The views of a scene show one set of named points, each view turned or mirrored, shifted and resized as a whole, with a little noise and some points left out.

Scene 1
View 1
Q_688: [-26  16 -28 -32  -7  -8  -4   0 -14 -35  21  14 -12  11  11   1  21 -31
   5  11  -1  12  -4]
Q_112: [-12   7  -5 -42   1  -3  33 -10 -11 -25  25 -11   1  13   1   8  14   3
   1   3  -9   6  23]
Q_721: [ -9   8 -25 -26  -1  12  19  -1  -8 -20  17  -7  -4  24 -12   7   9   7
   9  -5  23   3  11]
Q_133: [  4   4 -11 -21  -7  23  23  -9  15  -9  21  -8   0  21 -22   6  -4  14
  -2 -17  12  -1  25]
Q_272: [-17  13 -18 -31  11 -47 -20  -8 -30 -38  27   9 -15  20  22   3  15 -56
  -1  -5  11  -8   8]
Q_21: [-18  13 -11 -35 -13  -2   7 -10   5 -29  25  11  -8   1  11   4  18 -26
   5   8 -11  17   5]
Q_208: [-25  15 -47 -22  10 -15 -10   9 -35 -36  16   7 -12  30   1   1  19 -28
   7   1  30  -3  -6]
Q_337: [  5  -4  -8 -25  19 -28   5 -12 -21 -18  27  -8   5  37  -7   1  -6 -10
 -35 -21  -3 -41  40]
Q_338: [-15  13 -17 -25  -8 -15 -15  -7   1 -29  25  17 -14   7  12  -1  11 -44
   3  -1   3   9   1]
Q_487: [  6   3   9 -31   3 -10  20 -21   7 -10  29 -11  -1  18  -6   8  -6  -6
  -9 -22   3  -9  38]
Q_371: [ -4   6  -8 -33   5   5  32  -8  -8 -18  21 -18  -3  25 -11  10   6  14
   9 -13  19  -1  25]
Q_551: [ -5   9 -13 -25  11 -22   0  -9 -16 -21  25  -4 -13  26  -1   6   3 -25
   4 -18  27 -13  20]
Q_969: [-14  -2 -29 -36   7  31  52   7 -22 -21  13 -18  18  34 -24   3  17  54
 -21   9 -13 -11  25]
Q_128: [ -1   9   6 -31  -8 -13   3 -21  11 -17  31   4 -10   5   7   6   1 -33
   2 -15  -3   7  22]
Q_115: [ 19  -1   8 -21  -6   5  22 -21  25   0  27 -12   1  22 -19   7 -17   8
 -17 -32   5 -17  42]
Q_809: [ -9  10   2 -37 -18   9  21 -14  19 -18  27   5  -6   0   0   7   8  -9
   2   0 -16  18  17]
Q_604: [-15  16 -10 -38 -12  13  29  -5   4 -22  19  -4 -11   6  -2  10  14   1
  25   4  12  26   7]
Q_197: [  3   5  -7 -20   6 -17   0 -12  -6 -15  25  -5 -10  26  -6   6  -5 -22
  -2 -25  25 -14  25]
Q_164: [-16  13  -9 -36   6 -20  10  -7 -20 -27  25  -5 -11  17  10   9  15 -23
  13  -4  17   4  12]
View 2
Q_128: [ -3 -19  -9   4  13  -1   8   8   2  18  -8  11  -6  -6  10   0   4   8
  11  -5   2  -8  -6]
Q_809: [ -9 -17 -19   9  17  -4   9   1  -5  19  10  13  -1  -6  10  12   5  13
   0   5   5  -5   6]
Q_197: [  4  -5  11 -10   1   2   3   9   3  11 -13   6 -11   1   8  -4   8  10
   5   0  -5  -2 -19]
Q_164: [  4  -8   3  -9  20  16   3   6 -11   8   2   5 -12   2  10   4  -5  10
  13  -1   0  -5 -15]
Q_112: [-8 -4 -7 -9 16 10  7  1 -9 15 10  7 -8  1  3  7 -6 18  2  9  4  8  8]
Q_272: [ 18 -15   6 -10  22  21  -8  10  -9   5  -9   0 -12   7   7 -12 -11   1
  23 -17  10 -16 -21]
Q_208: [ 22  -5  10 -12  20  19 -13   4 -14  -4   8   0 -10  13   8  -1  -8   3
  11  -1   6 -13 -23]
Q_551: [  7  -4  11 -13   7   9   1   9  -1   7  -9   4 -11   3   9  -2   3  11
   8  -1  -2  -4 -20]
Q_21: [  2 -18 -16   6  25   6   1   2 -10  10  12  10  -3   0   9   8  -1   6
   7  -2  10 -14  -2]
Q_604: [ -4  -8  -8   0  23   6  11  -3 -13   8  17  10  -6  -3  16  25   5  16
   3  14  -4  -5  -5]
Q_133: [ -8   0   0  -4  -3 -12   9   0   4  15   6  10  -5  -2   7  11  14  17
 -13  19  -6   4  -5]
Q_487: [-10  -4   4  -7  -4  -8   9   7   9  20 -11  11  -9  -5   4  -2  12  16
  -3   7  -4   9  -3]
Q_721: [  3   2   5  -8   8   2   3  -2  -7   5  12   5  -7   4  10  15   7  15
  -7  18  -3   0 -13]
Q_371: [ -8   3   5 -14   7   5  10   0  -6  11   6   7 -10  -1   9  12   5  21
  -5  15  -7  11  -5]
Q_338: [ 11 -20  -6   7  18  -1  -3   8   0  10  -4  10  -6  -1  10  -3   4   0
  13 -10   8 -21 -14]
Q_115: [-15  -4   2  -2 -12 -19  13   6  14  25 -13  14  -5 -10   4  -2  17  18
 -11  10  -4   9  -1]
Q_688: [ 13 -13  -7   1  26  10  -7   1 -13   2  13   5  -3   8   8   5  -6   3
  10   0  11 -16 -10]
View 3
Q_969: [ 11  21   0 -13  12  13   1  18  -3   2   2  18  -3  -4  16   7 -13   5
 -24 -17   5 -12  11]
Q_604: [  0   4  -2  10  10 -11  14  -4 -15   8  -3   7   7  -2  21 -11 -11  -7
 -18  -1  10  10   2]
Q_164: [-13  -8   0  -1  10  -8  -1 -10 -11  -1  -5   1   4  -7  24  -4  -8  -3
  -4   6  14  18  -4]
Q_128: [ -9  -2  -9  -1   6 -12   7 -21 -15   1   3  -5  10  -9  13   0   3   6
  -7   4   6  23   2]
Q_133: [  4  -1  -3   0  11  -5   7   0 -14   9  18   4   7  -5  10   0  -2   4
 -19 -13   5   7  14]
Q_197: [-12 -17  -1  -7  11  -5  -6  -9 -11   1  12  -5   4 -10  15   2  -1   4
  -3  -4   9  17   3]
Q_272: [-25 -16   1  -6  10  -6 -11 -13  -8  -7 -15  -8   1 -12  18  -4  -5   3
  10  16  10  24 -16]
Q_337: [ -9  -6  -6 -28   9  11 -18 -10   0 -13  13   0   2 -15  13  24   2  16
   1  -7   9  11   9]
Q_112: [ -1  10  -5  -7   8  -3   6  -8  -9  -1  -5   9   5  -6  22   4  -9   1
 -13  -1  11  10   4]
Q_208: [-18 -15   8  -1  13  -3 -10   3  -6  -1 -13  -2  -3  -7  19 -11 -10  -1
   4  10   9  13 -16]
Q_21: [ -7   7  -5   4   8 -11  12 -11 -13   3 -14  -1   6  -7  12 -10  -2   4
 -10  11   2  17  -6]
Q_809: [  1  12 -10   4   7 -12  17 -13 -14   6  -4   1  10  -6  11  -5   0   5
 -17   2   2  16   4]
Q_688: [-13   0   1   4  11  -7   4  -3 -10   2 -17  -2   1  -6  13 -13  -6   2
  -4  12   3  13 -14]
Q_551: [-14 -17   1  -5  11  -6  -7  -7  -9  -2   5  -3   4  -9  18  -1  -4   1
  -1  -1  12  17  -1]
Q_115: [  2  -3 -11 -10   9  -4   4 -13 -13   4  27  -2  10  -9   7  13   6  10
 -15 -15   5  13  22]
Q_371: [  0  -1  -1  -4  10  -3   4  -1 -10   4  10   8   6  -6  23   2 -10  -4
 -16 -12  14   7  10]
Q_487: [ -3  -1 -10  -9   7  -5   2 -16 -11  -1  13  -1   9  -9  16  10   0   6
 -12  -6   8  17  12]
Q_721: [ -3  -5   3   2  13  -3   3   5 -11   7   6   5   3  -4  17  -6 -10  -3
 -13  -7   8   5   4]
View 4
Q_115: [ 15  -6  -8   7 -32   2  -4 -12  17 -12 -23   0   9  15   6  14  -9  -7
 -11 -16  12   1 -11]
Q_969: [ 11  15   4   2 -28   1  10  15  12   7 -22 -12  -4 -24  -5  15 -27 -11
 -11  -3   0  14 -30]
Q_338: [ -3 -10   0  10   1   1  -1 -17  -2  -8  -4  -3  12   7  -1 -10  -4  -4
   1  -2  11  -2  20]
Q_371: [  9   7  -9   1 -21   1  -2  -2  10  -5 -13   0   4 -12   7   7 -18  -9
  -9  -8   8   2  -9]
Q_688: [ -5   0   3   7   7   0   4  -4  -6  -1  -2  -5   8 -13  -4 -14 -10  -6
   1   4   6   3  15]
Q_272: [ -3  -5  10  20  13   2  -7 -23 -13  -4   8   4   7  -6   2  -5 -11  10
   6   6  10  -6  15]
Q_337: [ 13  -6  16  24 -17   3  -7 -18   0  -4 -10  -2   2   5   1  20 -16  12
  -2  -3   9  -1 -15]
Q_112: [  0  -1  -2   3 -15   1  -2  -4   7  -1 -11  -2   4 -19   7   0 -23  -9
  -4  -6   0   1  -3]
Q_604: [  1   9 -18  -7  -9  -1   1   1   8  -4  -9   0   9 -18   6  -9 -14 -17
  -7  -6   8   2   7]
Q_164: [  2   5  -5   8   0   1  -6 -13  -4  -5   1   5   8 -12   7  -3 -15  -1
  -1  -1   8  -3   7]
Q_197: [ 12   3  -3  11  -9   1  -7 -16   0  -9  -4   5   8   7   4   8  -8   3
  -5  -5  16  -2   0]
Q_208: [  3  11   6  14  12   0   0  -8 -14  -1   7   0   5 -13  -3  -4 -10   6
   2   9  14   1   8]
Q_133: [ 12   8 -11   0 -24   2   2   1  13  -8 -18  -2   6   2   2   6  -9 -11
 -12 -10  14   6  -8]
Q_551: [ 10   7  -2  14  -3   1  -7 -15  -5  -8   0   6   6  -2   4   5 -10   5
  -2  -1  16  -2   0]
Q_21: [ -6  -7  -3   3  -4   0   3  -6   2  -3 -10  -6   9  -9   1 -15 -13 -14
   2  -3   3   0  16]

Which points are out of place in each view (at most two, in the order of its rows)? Write - if all are in place.
view 1 -> Q_208, Q_338
view 2 -> Q_487
view 3 -> Q_337
view 4 -> Q_371

Scene 2
View 1
Q_412: [-53  14  27  15 -19   9  -3   6  -5   0 -16  23   7 -20  36   6  18 -27
  -7 -21   1 -21 -20]
Q_666: [-11   4  26   4   1 -21   5  -3  -1 -11 -12  -9   5 -12  -2   2  -4   6
   0  -5  -7   8  15]
Q_592: [-32  -2  22  15 -17 -17   7   4   0 -11 -12   9  10  -5  23   7  10  -5
  -3  -7   3  -4 -13]
Q_433: [-15   4  37   0   1 -23   9  -4  -4 -12  -9  -3   9 -10   8   9  -4   4
  -3 -11  -6   0   4]
Q_876: [-23  -4  10  17 -13 -18   4   8   7  -7 -13  -6   5  -7   6  -6   7   4
   3   3   2   9   7]
Q_937: [-33   5  32  11 -18 -11   5  -2  -2 -12 -14  12   6  -7  24  18  10 -11
 -10 -17   2  -8 -16]
Q_587: [-31   0  32   2  -2 -20   6  10   0  -6  -1 -16  11 -11  19  -3   5   1
   4 -24   6  -2  -3]
Q_429: [-33   3  24  12 -13 -11   3   5   0  -7 -10   3   7 -11  20   4  10  -7
  -2 -15   2  -4  -8]
Q_595: [-32   1  21  14  -9 -14   4   6  -1  -5 -11   5  11 -10  18  -2   6  -3
   3  -5  -2  -4  -3]
Q_635: [-14  -7  26   8  -7 -30  10   2   3 -14  -9 -10   9  -1   9   6   0  10
   1  -6   2   8   1]
Q_303: [-43   1  16  18 -16  -6   1  13   0  -1 -11  10  12 -13  28  -6  14 -11
   3  -8   2 -10 -11]
Q_454: [-42  14  34  10 -23   0  -1  -4  -2 -13 -18   9   0 -13  25  25  17 -21
 -17 -33   6 -12 -19]
Q_281: [-25   2  21   8  -3 -16   3   7   2  -5  -8 -10   8 -13   8  -6   4   1
   5  -9  -2   4   7]
Q_225: [-30   8  37   1   2 -10   4   4  -8  -2  -4   1  12 -18  19  -1   2  -6
   2 -20  -7 -10  -1]
Q_942: [-25   8  17  11  -9  -8  -3   2   3  -6 -14  -7   2 -15   3  -1   7  -4
  -1 -10  -3   5  12]
Q_424: [-30   4  23   9  -7 -12   2   7   0  -4 -10  -2   8 -13  14  -2   7  -3
   1 -12  -1  -1   0]
Q_39: [-32   9  19  21 -23  -3   1  -4  -1 -10 -23  20   2 -11  16  13  13 -14
 -10  -3  -4  -6  -8]
Q_231: [-30   7  24  16 -18  -9   3  -2  -2 -10 -19  16   5 -10  18  12  10 -11
  -8  -6  -2  -5  -9]
Q_776: [-37  10  20  13 -11  -1  -2   3  -1  -3 -15   5   5 -19  17  -1  10 -12
  -2 -12  -2  -6   0]
Q_58: [-13   5  29  -1   1 -20   4  -2   0 -10  -8 -18   3 -13  -1   3  -2   6
  -1 -15  -4   9  16]
View 2
Q_942: [  9   1  -7   7  -4  -3   3  -2  10   1   6  14  -9   1   0   3   6  -5
 -12  14  -4   6   0]
Q_58: [  4   8  -5   1   1  -4   5 -18  11   6  -4  14  -9   1   3   7  -1  -7
 -15  11   0   4   1]
Q_937: [ -6   6 -11  17   4   9  -5   6   0  -9  15   6  -9 -10   5  -4   3  -9
  -4   8   8  11  -5]
Q_39: [  0  -1  -9  22   2   4  -5  10   6  -6  21   7  -7 -10   3  -4   7  -7
  -4  16  -6   8  -3]
Q_231: [-2  2 -8 19  4  3 -4  6  5 -5 17  7 -7 -8  4 -4  4 -8 -6 13 -1 10 -2]
Q_454: [ -5   6 -14  16  -2  10  -9  11  -1 -16  14   8 -14 -12   5  -3   9  -8
   1   7   9   8  -9]
Q_592: [ -1   4  -9  16   4   5   3   6   3  -3  16   6  -4  -3   4  -7   3 -10
 -10  10   9  14   0]
Q_776: [  7  -3 -10  13  -2  -3  -1   9   5  -5  12  13 -12   0   1   1   6  -6
  -7   9   0  11  -4]
Q_587: [  3   7 -10   4   0   0   7  -4   3  -1   2  11 -10   5   2   2   0  -9
 -13   2  17  15  -1]
Q_225: [  1   1  -8  10   7  -5   0  -1   2  -2   6  16 -16   1   4   7  -5  -7
  -8   2   9  16  -7]
Q_876: [  9   2  -6   8  -3  -1   9  -2  12   6  10   8   0   3  -1  -5   5  -9
 -18  17  -1   9   8]
Q_666: [  3   6  -3   5   4  -4   4 -16  12   9   1  13  -6  -1   3   6  -3  -6
 -16  14  -4   6   2]
Q_635: [  0  11  -5   6   4   4   8 -14   9   7   5   6   0  -1   3  -3  -1 -11
 -18  13   6  10   7]
Q_424: [  5   1  -8  10   1  -2   4   1   6   0   8  11  -9   1   2   0   3  -7
 -12   8   5  13   0]
Q_412: [  1  -6 -14  22   0   2  -8  26  -3 -16  21  12 -17  -6   3  -2   7  -6
   2   3   8  17 -12]
Q_281: [  7   2  -7   6   0  -5   7  -4   8   4   6  12  -7   4   1   2   1  -7
 -16  10   3  11   2]
View 3
Q_942: [  7   2   4 -11  -5   2   1  27   6 -13   8  -6   4  -8   6 -19  10  -7
   5 -14   5 -25  14]
Q_635: [ 11   5   4 -10 -16  -3  -8  35  -8 -17  14  -1 -20 -13   3 -39   0   0
   1  -2  -2 -21  23]
Q_587: [ 22   8   1   2   2  -9   4  29  -8  -8   0   3  -6 -11  18 -39  12   5
  11  -5 -13 -24  18]
Q_666: [  6   9   8  -9 -10  10  -1  28  -8 -20  11 -16 -11 -11   3 -29   5   0
   2 -14   6 -15  21]
Q_39: [ -1  -3   8 -27 -17  -8  -2  48  13  -9  11   2  28 -10  11 -19  17 -15
  11  14  -3 -22   4]
Q_424: [ 11   6   4 -10  -7  -4   2  31   1 -11   3   0   6  -8  13 -31  11  -2
   8  -4  -3 -27  12]
Q_58: [ 12   6   6  -3  -2   9   2  25 -10 -16  13 -14 -14 -15   3 -25   5   2
   6 -18   1 -13  25]
Q_429: [ 12   2   4 -12  -7 -10   3  38   2  -7   3   6  11 -10  17 -31  15  -4
  11   5 -11 -26  11]
Q_303: [ 11   6   1 -15 -12 -17   1  36   9  -6  -5  12  23  -2  22 -36  18  -8
  10   8  -6 -39   1]
Q_433: [  9   8   9  -9 -10   6   1  38 -14 -19  12 -14  -6 -12  10 -35   9   3
   6  -1  -6  -8  20]
Q_281: [ 12   8   4  -7  -7  -2   0  26  -2 -15   4  -3  -3  -7  10 -32   8  -2
   4 -11   1 -27  15]
Q_776: [  9   3   5 -13  -4  -3   6  32   8  -8   1   0  24  -8  17 -21  19  -9
  11  -2  -3 -28   7]
Q_231: [  4  -1   8 -22 -13  -8   0  49   8  -9   9   2  26 -12  13 -23  19 -11
  12  14 -10 -18   7]
Q_937: [ 10  -3   6 -17 -11 -13   1  51   0  -6  11   5  17 -16  16 -29  17  -8
  16  18 -19 -14  10]
Q_876: [  6   4   0 -14 -17  -6  -8  27   6 -17   8   4  -7  -5   4 -31   3  -8
  -2 -10  10 -36  13]
Q_225: [ 14  13   8  -4  -2   1   9  34 -10 -12  -2 -10  14  -6  23 -37  21   4
  13  -1 -10 -15  13]
Q_595: [  9   9   5 -13 -14  -7  -1  36   1 -13   1   1  10  -5  16 -37  12  -5
   6   2  -1 -29   9]
Q_412: [ 10   1   6 -17  -3 -16  11  46  13   1  -6  10  48  -7  29 -25  31 -10
  22  20 -19 -27  -1]
View 4
Q_412: [  6  -3   0   5   4  -4 -10  -2   0   6  17 -21  27 -26  23  -6   6   8
 -23  27  16  25   9]
Q_429: [  2   9  -3   5   3  -2  -7   0  -3 -10  15  -4  11 -16  12   1   0   2
 -11  15  16   8   7]
Q_942: [  3   9  -2  17  -1  -7  -1  -1   0 -11  11   2  -3 -11  18   2  -6   5
  -5   1  22   2   9]
Q_303: [  1   7   3  10   8  -5 -11   1  -2   0  12  -4  18 -18  15  -5   2   6
 -17  18   4   9   3]
Q_592: [ -1   9   2  -3   5   0 -12  -1  -6  -9  12   0  21 -13  10   4   8   1
 -10  15   6   9   8]
Q_876: [ -2  15   3  14   4  -6  -7  -1  -4 -12   6  13   0  -5  12   4  -3   2
  -3  -2   7  -4   6]
Q_225: [  4  15 -13  11  -7  -6  -3   7   0 -19  18  -7   9 -23   5  -4  -1   7
 -13  18  23   3   5]
Q_587: [ -1  19 -10   6   5   0  -4   5  -5 -21  22  -2   1 -17   3   1  -7   1
 -11  19  18  -4  -1]
Q_776: [  5   5  -1  15   1  -7  -4  -1   0  -4  13  -6   9 -17  19  -2  -2   7
 -12  11  18  10   8]
Q_424: [  2  13  -4  11   1  -4  -5   2  -2 -13  13   1   5 -14  11   0  -3   5
  -9   9  17   1   6]
Q_231: [  3   5   0   3  -4  -3  -9  -3  -3  -9   7  -4  19 -14  17   4   8   3
  -7   8  18  15  16]
Q_454: [  6  -3  -3  -8   6   4  -6  -8  -5  -5  23 -19  18 -17  23   7   3   0
 -12  23  32  25  16]
Q_39: [  5   2   4   5  -3  -4  -9  -6  -2  -2   5  -5  20 -13  23   4   8   4
  -8   6  17  19  18]
Q_635: [ -3  21  -7   2  -1   0  -6   2  -7 -27  11  11   2  -6   2   9  -1  -3
   1   3  15  -6   8]
Q_666: [  2  18  -9  15 -11  -6   0   3  -2 -27   8   9  -4  -8   7   5  -3   3
   1  -3  25  -6  10]
Q_58: [  2  18 -12  14  -7  -5   2   3  -2 -27  14   6 -11 -10   6   6  -9   2
   0   1  30  -6   9]
Q_433: [  2  18 -13   5 -11  -2  -2   4  -4 -29  12   2   5 -14   3   5   1   2
  -3   6  26  -1  12]
Q_595: [  1  13  -2  11  -1  -5  -8   3  -2 -12  10   1  13 -15  10  -1   2   5
 -10   9   9   3   6]
View 5
Q_666: [-16  -4  -2  11 -23 -18   5   8  11  -2 -13 -11  -2  12   5  -9  -2  -4
  -9  -3  -1 -13 -10]
Q_58: [-13  -3  -3  16 -25 -16   3   8  10   4  -2  -8   2  10   2  -8  -1  -6
 -10  -7   0  -9 -17]
Q_429: [ -5   1  10   3  -4 -14   1   6  -3   2  -6 -16  -4   5   5   9   1  -8
  -4   6  -3  -5   0]
Q_225: [-10   5  12  12 -19 -11  -1   0  -2   6  -5 -17  -3   4   4   7   3  -7
 -18   5  -3  -6   1]
Q_942: [-10   1   6   7 -13 -20  10  10   6   4 -13  -7  -5   6  11   3  -3 -12
  -3   0  -2 -12  -6]
Q_412: [  1  11  26   0   5 -15   0   4 -13  11  -9 -21 -10  -4  11  24   6  -9
  -4  21  -8  -5  16]
Q_281: [-10  -2   4   7 -15 -13   6   7   4  -2  -8  -9  -3   8   6   1  -4 -13
  -8  -4   0  -8  -7]
Q_303: [ -2   3  17  -4   1  -9   4   5  -8  -3  -8 -15  -7   3   8  18  -2 -17
  -5   6  -2  -4   7]
Q_587: [ -6   0   7  10 -14  -7  -3   4  -1   3   6 -12   2   7   0   5   1 -10
 -12  -3  -1  -1  -9]
Q_937: [ -3   0  12   2   1 -16  -4   7  -3   4  -7 -24  -4   5   1   8   6   5
  -1  16  -7  -6   4]
Q_433: [-15  -4   1  12 -20 -15  -2   3   6   0  -9 -18  -1  11   0  -6   2   3
 -12   3  -2  -9  -6]
Q_454: [  3   6  16   6   8 -22  -4   9  -6  19  -2 -22  -3  -2   3  14  11   5
   3  22 -10  -8   4]
Q_592: [ -5  -3   9  -2   0 -11  -1   7  -4  -5  -8 -20  -4   8   3   7   0  -4
  -1   7  -4  -5   1]
Q_231: [ -6  -1  10   1   0 -19   3   8  -1   0 -15 -20  -8   6   7   7   2  -1
   0  13  -6 -10   5]
Q_595: [ -9  -1   8   1  -9 -11   3   5  -2  -5 -11 -15  -6   8   7   7  -3 -11
  -7   2  -1  -6   2]
View 6
Q_592: [ -1  13  -1   5   3  -7   1 -11   7  12  -3   0   8   1  -1  11   9  11
  14   3 -17   7   3]
Q_303: [  1  15  -3  -2   0  -8  -4  -9   2   9   0  -1   9  -9   2   4   7  12
  18   3 -23  10   2]
Q_937: [ -1   9  -3   8  10  -6   1 -14   9  10  -8  -6  11   2  -6  11   9  10
  16   0 -20   8  -1]
Q_666: [  6   9   7   9  -2  -4  -8  -6   3  15  -8   0  -8  12  -2   8   7  -3
   4  -9 -13   4   7]
Q_412: [ -2  12  -8   1  12  -8  -4 -13   3   4  -6 -11  15 -14  -7   2   6  14
  25   2 -31  13  -3]
Q_58: [  7   7   5  10   1  -1  -8  -9   5  14  -7  -2  -8  10   0   4   7  -4
   0 -12 -13   3   6]
Q_39: [  0  12  -6   5   6 -10  -3  -8  -1  17  -9  -5   9   1 -12  10   7   9
  19   4 -22   8   3]
Q_776: [  3  12  -4   2   3  -7  -7  -8  -1  12  -5  -5   4  -5  -5   1   6   5
  14  -4 -23   8   3]
Q_876: [  4  15   1   2  -6  -8  -4  -5  -1  21  -1   5  -1   4   1   6   5   5
   6  -1 -13   3   8]
Q_424: [  4  12   1   3   1  -5  -6  -9   3  11  -3  -1   1   0   0   4   6   5
   9  -4 -18   7   4]
Q_231: [  0  12  -3   6   6  -8  -2  -9   3  14  -9  -4   7   2  -9  10   8   8
  17   2 -20   8   3]
Q_635: [  3  10   6   8  -2  -3  -1 -10   9  16  -3   5  -1  11   4  13   9   2
   3  -4  -9   3   7]
Q_281: [  5  12   3   3  -3  -4  -7  -8   3  13  -2   1  -3   3   3   3   6   1
   6  -6 -16   5   6]
Q_595: [  2  13   2   2  -1  -7  -6  -7   3  10  -4   1   3   0   1   8   8   6
  14  -1 -19   9   4]
Q_454: [ -2   7 -10   9  18  -4   4 -18   9  11  -8 -13  14  -4 -10   3   7  11
  15  -2 -25   6  -2]
Q_225: [  4   7   5   5   4  -3 -10 -11   7   1  -6  -5   0   0   2   5   8   3
  12  -8 -22  12   1]
Q_429: [  2  11   0   4   2  -5  -4 -10   5  11  -4  -2   4   0   0   7   7   6
  12  -2 -19   8   3]
Q_433: [  3   7   8  11   4  -3  -6 -10   9   8  -9  -2  -3  12  -1  11   9   0
   7  -7 -15   7   4]

Which points are out of place in each view (at most two, in the order of its rows)? Write - if all are in place.
view 1 -> -
view 2 -> Q_454
view 3 -> Q_231
view 4 -> Q_592
view 5 -> Q_58
view 6 -> Q_429
